Points on a hilly landscape, in no order, each with its height.
From any point a ball takes the steepest step (drop divided by distance) to one of its 2 nearest points. It stops when none of these is lower. Distance is the straight distance between rows; heights are no part of it.
pof (h 345): [ 15  20 -20  11 -17 -18  31 -22 -35  -6  -3   3   3  20  18  18 -14  13
 -23 -27]
Bopav (h 647): [  4  -5 -18  33  31 -29  21  21  11   2 -13  -1  24 -31   2  28  15  22
  -9  22]
Seza (h 303): [ 42  22 -11  19 -33   7  36 -42 -59  -1 -75 -21  22   9  -2  39   2  24
 -18 -13]
kato (h 392): [  1  -9  -5 -20  -9 -18 -20  28  29  34  47  26 -19   6 -28  10 -26 -43
  13  14]
Posu (h 404): [ 28  24 -31  10 -48 -14   0 -14   4  39 -24   9 -12  49  -9  10  -7 -24
  57 -14]
begi (h 471): [-21  -9 -12  -9  48 -33 -15  42  40  27  42  19  -1  -7  -9   5   8  -8
  20  38]
Mefi (h 495): [ -6  16 -20   1  31 -38  20  19  21 -15  -8  -1  14 -41  -7  31 -58  -8
  52   0]
fula (h 627): [-27  -3  13  -9  35 -15  22 -13 -17 -30  33   1   5 -14  29   2 -34  25
 -32 -38]
dabog (h 417): [ 16  16 -31  21  20 -29  24   9  20   7 -39 -20  16 -12   9  19  15  17
  51  15]
Dogid (h 799): [ -1 -27  18  12 -33  34 -50  32  25  27  10  34  -4  -5 -35   3   7 -44
  -7  26]
mula (h 454): [ 34 -20 -41  -7 -34 -73  39  32  -2  21  11   1 -20  18 -29  60 -45 -13
 -18  -6]
Fem (h 691): [ 24  36  -9   0 -20  26  16 -38 -19 -15 -40 -10  -1   0  22  -2 -27   3
  32 -31]
Gege (h 298): [  9  19   4   3 -13  12  10 -31 -38  -9  -4  -2  -4   0   5   0  -4   0
 -34 -17]
Bado (h 360): [ 32  -1  -6  42 -63  12  11 -22 -35   3 -68   6  30   9 -10  27  14   9
 -11  -6]
tegol (h 465): [  5  -2   3  18  -7  31   6 -11  -3 -43 -51 -51  15 -24  24 -43  75  50
   2  50]
Pipez (h 695): [ 35  15 -18   2   4 -22  17 -12 -27  15 -48 -29 -11 -15 -35  49   4  -3
  -6  14]
Luze (h 523): [  0 -20 -34  20  -4  -8 -12  34  -2  52  30  16 -20  48 -13  17  49  -2
 -26  50]
Lun (h 816): [-19 -15  22  11 -25  39 -48  13  29  13   0  33  12   8 -15 -30  26 -33
  18  15]
vog (h 445): [ 20 -27  -3  61 -79   3  -6   5 -14  16 -23  36  27  26 -11  22  15  -4
 -22  -2]
zofaz (h 611): [-17  19   1 -32  71   4  -1   1   9 -16   5 -37 -13 -47  -5 -17  13   4
  12  33]
Gefen (h 354): [-13  -5  11  12 -12  -2 -18   6  32   7  18  32  20  15  22 -20  -8  -7
  35 -28]
fugez (h 894): [-12   3  38 -23   6  47 -13 -19  10 -52 -25 -47   3 -21  37 -72  47  34
  27  11]
vima (h 535): [-10  -1  31 -32  12   5  -7 -12  -3 -22  34   3 -11 -27  -5   3 -56 -22
 -18 -43]
vufe (h 678): [-32  -6  14   7  17  24   1 -20 -42  -9  13  -1   2  22  24 -33  44  27
 -65   1]
bebig (h 366): [-25 -15  23  18  15  39 -15   3   2 -21 -15  -9  21 -18  19 -41  53  31
 -20  19]
nasi (h 579): [-14  11 -26 -14  43   6  -9   2  -3  29  10 -33 -29  14 -15 -16  65  10
  -5  58]
liv (h 649): [-28   1  51 -45  65  30 -21 -12   3 -28  22 -22 -16 -35  -2 -29  -8  -9
 -18 -21]
Rato (h 444): [ -7  -4  23 -28 -14  14 -12 -10 -26   0  48  10 -27  16 -16  -7 -25 -26
 -65 -21]
toma (h 435): [  0 -20 -24  -4  16 -43  -7  51  36  42  47  24 -13   6 -24  29  -5 -14
  11  42]
diz (h 536): [ 17  16 -33   3  -6 -27  45   7  -8 -28 -11  16  13  10  36  35 -95  12
  50 -47]
fodos (h 524): [-40  -8 -16  -9  53 -31   0  22   4  14  62   8 -14  33  22 -16  23  15
 -16   6]
luk (h 706): [ 10  34  18 -16  -4  47  10 -51 -25 -43 -35 -23   5 -24  26 -21 -27  19
   4 -34]
Rem (h 476): [ 23 -14  12 -21 -50   1   3  -1 -14   5  38  17 -21   7 -26  14 -36 -23
 -74 -16]
pudu (h 552): [ 17 -23 -26  31 -26 -12 -12  23  -7  54  -7  13 -15  42 -36  35  47  -5
 -17  43]
Taleb (h 593): [-33  -7 -17   8  68 -48  24  22   8 -16  35  -4  11 -20  21  12  -9  32
  -9   1]
Mura (h 541): [  -8    1  -23    4   24  -48   42   25   -8  -48    3   -1   19  -33
   17   42 -104   22   19  -33]
fabu (h 748): [  8 -19  23  39 -69  29   2 -24 -44 -13 -20  27  37   2  -3   6   3  10
 -67 -13]
Fafav (h 295): [  1  22 -20  24   1  10  40 -32 -20 -27 -29   0  20  34  75 -24  13  61
  19 -33]
nozi (h 508): [ 37  -6 -23  -5 -13 -35  -6  16   8  42 -13  -6 -30   3 -60  57 -10 -41
  14  28]
dena (h 856): [-29 -17  41  13  11  33 -27  -1  29 -20  -5  19  31  -7  31 -42  20  17
  11 -27]
Ronu (h 244): [ 28  26   3   2 -35  18  17 -45 -55 -10 -39 -15   6  -4 -11  16 -10   2
 -29 -16]
Kizim (h 347): [ 17  16 -21  34 -45   1   2 -14  -1  20 -37   9   8  39  12  -4  19  -1
  43 -12]
guz (h 631): [-32   3  31 -45  73  19 -21  -1  25 -20  18 -29  -8 -50   0 -35   4   0
  17  14]
vor (h 642): [-14  -7 -31  42   0 -21   3  17   8  30   1  11   9  43  13  -7  67  23
   2  25]
Zodo (h 544): [-27  14 -19 -34  60 -15  -9   8   7  25  35 -17 -25  13   0 -24  34  -2
  17  38]
Fusi (h 346): [-21  -7  16 -39  25   3 -39  20  28  31  52  23 -23   4 -20 -12  -8 -37
  14  20]
Nebi (h 630): [-27  19  14 -32  24  33 -12 -29 -21   0  12 -28 -30  16   6 -52  37   0
 -12   7]
Zes (h 525): [ 47 -24  11  11 -63 -12  20   8  -4 -14  -1  22  29 -35 -19  48 -49   0
 -70 -22]
nofi (h 584): [-35 -14  14 -30  66   5 -12  13  -8   4  57  -5 -24   0   1 -10   5   0
 -56  10]
vilib (h 882): [-32  -7  41 -24  34  30 -20  -8  27 -37   0 -27  10   6  49 -76  49  42
  39  -4]
zim (h 564): [-23   3 -27   9  53 -51  40  22   1 -34  10  -6  21 -30  26  30 -55  33
  16 -15]
kofos (h 719): [ 14  16  35   6 -30  58   3 -50 -36 -44 -38   7  29 -28  15  -8 -27  12
 -28 -44]
defas (h 482): [ 15 -42  -5  46 -81  19 -22  22  -1  34  -1  45   6  38 -25  15  25 -24
 -32  19]
pur (h 452): [-28 -44  51 -13  19 -11 -24  37  49  -6  53  43  26   4  16 -13 -25  -4
  -1 -45]
bulig (h 363): [ 14  16 -11  20  -6  -3   4  -7  16   2 -30   5  16 -18   3   4  -4  -1
  42  -2]
Feko (h 533): [ 30   4 -15  -9   6 -16 -17  13  22  34 -30 -16 -22 -33 -62  53  -3 -44
  37  39]
sarel (h 238): [ -6  14  -8  20   7   9  23 -19  -5 -30 -27 -22  18  13  61 -39  44  63
  25  -8]
Lelo (h 509): [-22  10 -32 -17  52 -33   1  25  29  36  24 -10 -14   6 -16   7  22  -3
  43  46]
gufaz (h 734): [ -2 -11  46  26 -49  49  -5 -35 -40 -33 -29  26  43 -15  14 -11 -11  11
 -54 -32]
zafo (h 604): [-22  42  -3 -50  38   8   2 -32  -6 -11   8 -43 -31   3  14 -42  14   4
  29   4]
Vuf (h 479): [ 36 -11 -40   2 -17 -69  23  21   0  34 -16  -4 -18  20 -36  70 -26 -22
  15   5]
Ton (h 713): [ 21  18  -9 -14   3  -7   7 -19 -26   8  -6 -21 -25 -19 -46  33 -18 -25
 -19   8]
netid (h 409): [-19 -28  35   3  -7  -2 -37  28  48   7  35  51  26   3  11 -16 -15 -19
  22 -26]
Navin (h 590): [-26 -27   3  50 -45  34  -8   2 -19   8 -19  22  23  32  10 -29  61   7
 -24  19]
koviz (h 738): [ 20  31  -5 -31 -28  -3   9 -23 -16  -2   9  -3 -29  -4 -18  19 -62 -39
   7 -29]
fiza (h 623): [-17 -27 -14  50 -19   0 -11  21   0  23  11  33  18  48  17 -14  55  13
 -25  14]
Viv (h 587): [  1  34 -13 -24  13   4  -5 -19  -4  18  -1 -28 -31   4 -24 -12  17 -23
  28  19]
tofuv (h 505): [ -8 -22  10  36 -31  38  -1  -5  -5 -29 -54 -26  23  -4  23 -45  85  36
  14  53]
bab (h 488): [-19 -40  48 -34  23  -9 -32  42  56  -4  56  34   9 -27 -15   5 -53 -27
   3 -18]
Vomal (h 305): [-34 -22  50 -45  43  32 -60  32  31  23  43  23 -16  18  -7 -32   6 -38
  -1  11]
Feku (h 349): [ 50  16 -26  15 -24 -20  49 -19 -46  -6 -56  -8  21   8   9  52 -35  16
  -8 -29]
Rikun (h 786): [ 21 -14  13  14 -26  12 -30  23  29  20  -1  23   8 -34 -36  18 -14 -35
   1  17]
Bifi (h 760): [ 28  15 -15 -16 -31 -25  -4   4  21  13   4   9 -14 -17 -38  34 -64 -50
  45  -9]
Meb (h 449): [ 38  -2 -23  18 -59 -29  -1   3   2  35 -12  17 -17  41 -29  31  -9 -30
  10 -11]
mavik (h 613): [-10   3 -26  17  17  -9   6   2 -15  27   5 -12 -11  28   0  -5  58  19
 -19  31]
gapev (h 518): [ 10  16 -24   4  13 -27  34   7  -1 -22 -18   3   7 -25  14  37 -77  -2
  49 -25]
noza (h 545): [ 31 -22  26  13 -31  -4   6  13   8 -26   5  32  32 -61 -12  34 -62  -2
 -48 -29]
pivan (h 304): [-20   6   9   6  34  10   7 -14  -1 -25  -4 -19  16  -6  43 -35  30  43
  -2  -4]
tonot (h 550): [-32 -30   3  37 -46  47  -1  -8 -18 -11 -41   0  18  29  16 -51  90  15
  -2  46]
gokiv (h 608): [-30  -4  20 -19  39  -2  -6 -11  -7 -14  41   1  -8   3  15 -16  -7   5
 -28 -30]
nul (h 904): [ 18  27  10 -28   3  35  -2 -25   2 -52 -43 -64 -14 -36  23 -49  37  31
  35  36]
zon (h 511): [-11 -26  43 -40   5   0 -23  20  32 -17  54  18  -7 -36 -22   9 -72 -28
 -16 -36]
dil (h 615): [ 11  47 -17 -24 -19  17   2 -37  -8  10 -21 -24 -28  24  -2 -19   1 -25
  50  -7]
zovod (h 484): [-13 -12 -29   9  17 -41   3  32   6  36  55  17 -17  41   0  12  24   4
 -22  21]
Risu (h 400): [-23 -20  31 -16   5  34 -36   7  -4  10  43  18 -19  26  -4 -23   7 -25
 -44 -10]
sito (h 558): [ 13  28 -17 -20  15  -3 -10  -4  17  29 -15 -24 -25 -28 -45  17  -7 -38
  44  31]
mir (h 773): [ 26  12   1   2 -34   7 -19  -2  23  17 -14  13  -2 -21 -35  17 -24 -41
  31  -4]
memuk (h 405): [ 36  -3  -3  41 -58   0   5  -4  -7   5 -33  24  27  -3  -8  33 -14  -5
 -10 -19]
mavut (h 560): [-29  24  10 -48  40  -7  -2 -20  -5 -10  42 -11 -30 -10  -8 -11 -46 -23
  11 -21]
livid (h 654): [-43  -7  30 -16  16  40 -17 -19 -24 -12  12 -12  -7  36  29 -63  46  14
 -25 -15]
vive (h 424): [ 14 -19 -24   4 -14 -64  35  32   3   4  29  10   0  -2  -9  44 -49   2
 -24  -9]
Ves (h 641): [ 11  41 -13 -12 -40  37   4 -45  -4  -7 -36 -19 -15  37  27 -42  10   0
  69 -12]
mogo (h 284): [ -2   9 -12  29 -28  -4  -3  -5   8  14   2  19  13  32  21 -14  14   4
  22 -14]
lale (h 586): [-24   3   0 -13  76  -6   9   4  -6 -13  22 -31  -8 -39  -1  -8  21  20
 -34  28]
vup (h 726): [ 35  15 -14 -17 -25 -27  18 -10 -19   3  -3  -9 -21 -11 -35  46 -53 -30
 -11 -11]
sena (h 559): [-41  -8   5 -12  72   0  -5  11   0  -3  38 -12  -6  -4  22 -23  38  26
 -36  12]
Lup (h 582): [-25  34  11 -58  54   8   3 -29   1 -24  13 -33 -25 -24   3 -28 -25  -5
  40 -13]
Vom (h 503): [ 42 -28  18  -6 -63   2   2  12  -7   1  16  23   1 -30 -41  36 -46 -13
 -85  -4]
Zev (h 750): [ 15  12   3 -38 -17 -12 -11   4  11   6  31   5 -31 -22 -40  20 -70 -52
  12 -10]
Doza (h 676): [ 22  43 -20 -10   0  15  33 -42 -28 -18 -48 -41 -14   7  22 -10   0  20
  34 -10]
guzo (h 483): [ 38 -26 -14  25 -77 -16 -11  30  16  37   5  37  -8  29 -36  33  -6 -23
 -21   3]
Nif (h 869): [-31 -13  58 -13  21  47 -23 -15  21 -37  -6  -3  16  13  43 -63  21  27
  26 -43]
litog (h 357): [-33 -19  50 -34  29  31 -43   9  15  -2  39  12  -9   7  -5 -31  -3 -26
 -15 -17]
kal (h 661): [ 27  46 -21 -23 -11  26  21 -40  -2 -18 -54 -43 -18  21  35 -27   6  17
  74  -5]
lesik (h 837): [-38 -38  43  15 -18  57 -48  15  29  -6 -14  31  30  10  15 -52  37 -12
   9  -3]
bol (h 385): [ 20   0 -16  10 -14 -42  43   2 -29 -13   7   7  10   0  10  39 -45  15
 -36 -28]
mal (h 580): [ 35 -29 -19  43 -50 -20  -7  12  -2  36 -40  15   4  25 -37  52  33  -9
 -11  23]
muso (h 620): [-15 -15 -16  23  55 -31  16  32   5   2  27   0  11 -23   4  17  17  23
 -38  31]
tovo (h 675): [ 26   1 -26  26  15 -21  23   1 -15  14 -43 -23   6 -11 -17  36  34  20
 -17  22]
Vidi (h 414): [-14 -13  15  15  28  27 -15  15  22 -28 -24 -33  20 -34  27 -46  72  45
  -2  44]
Dori (h 462): [  2   9 -28   5  39 -41  12  20  22   9 -13  -6   3 -27 -14  31 -13  -6
  49  24]
fomo (h 340): [ -3  18 -29  29  17 -22  42 -14 -15  -9  -4   3  19  28  60  -8   7  46
  13 -31]

For each start below, name the point where the ball stops.
kal | Ronu
zafo | mogo
tonot | sarel
Vuf | Ronu
fula | mogo
nasi | Vomal
Zes | Vomal
noza | Vomal
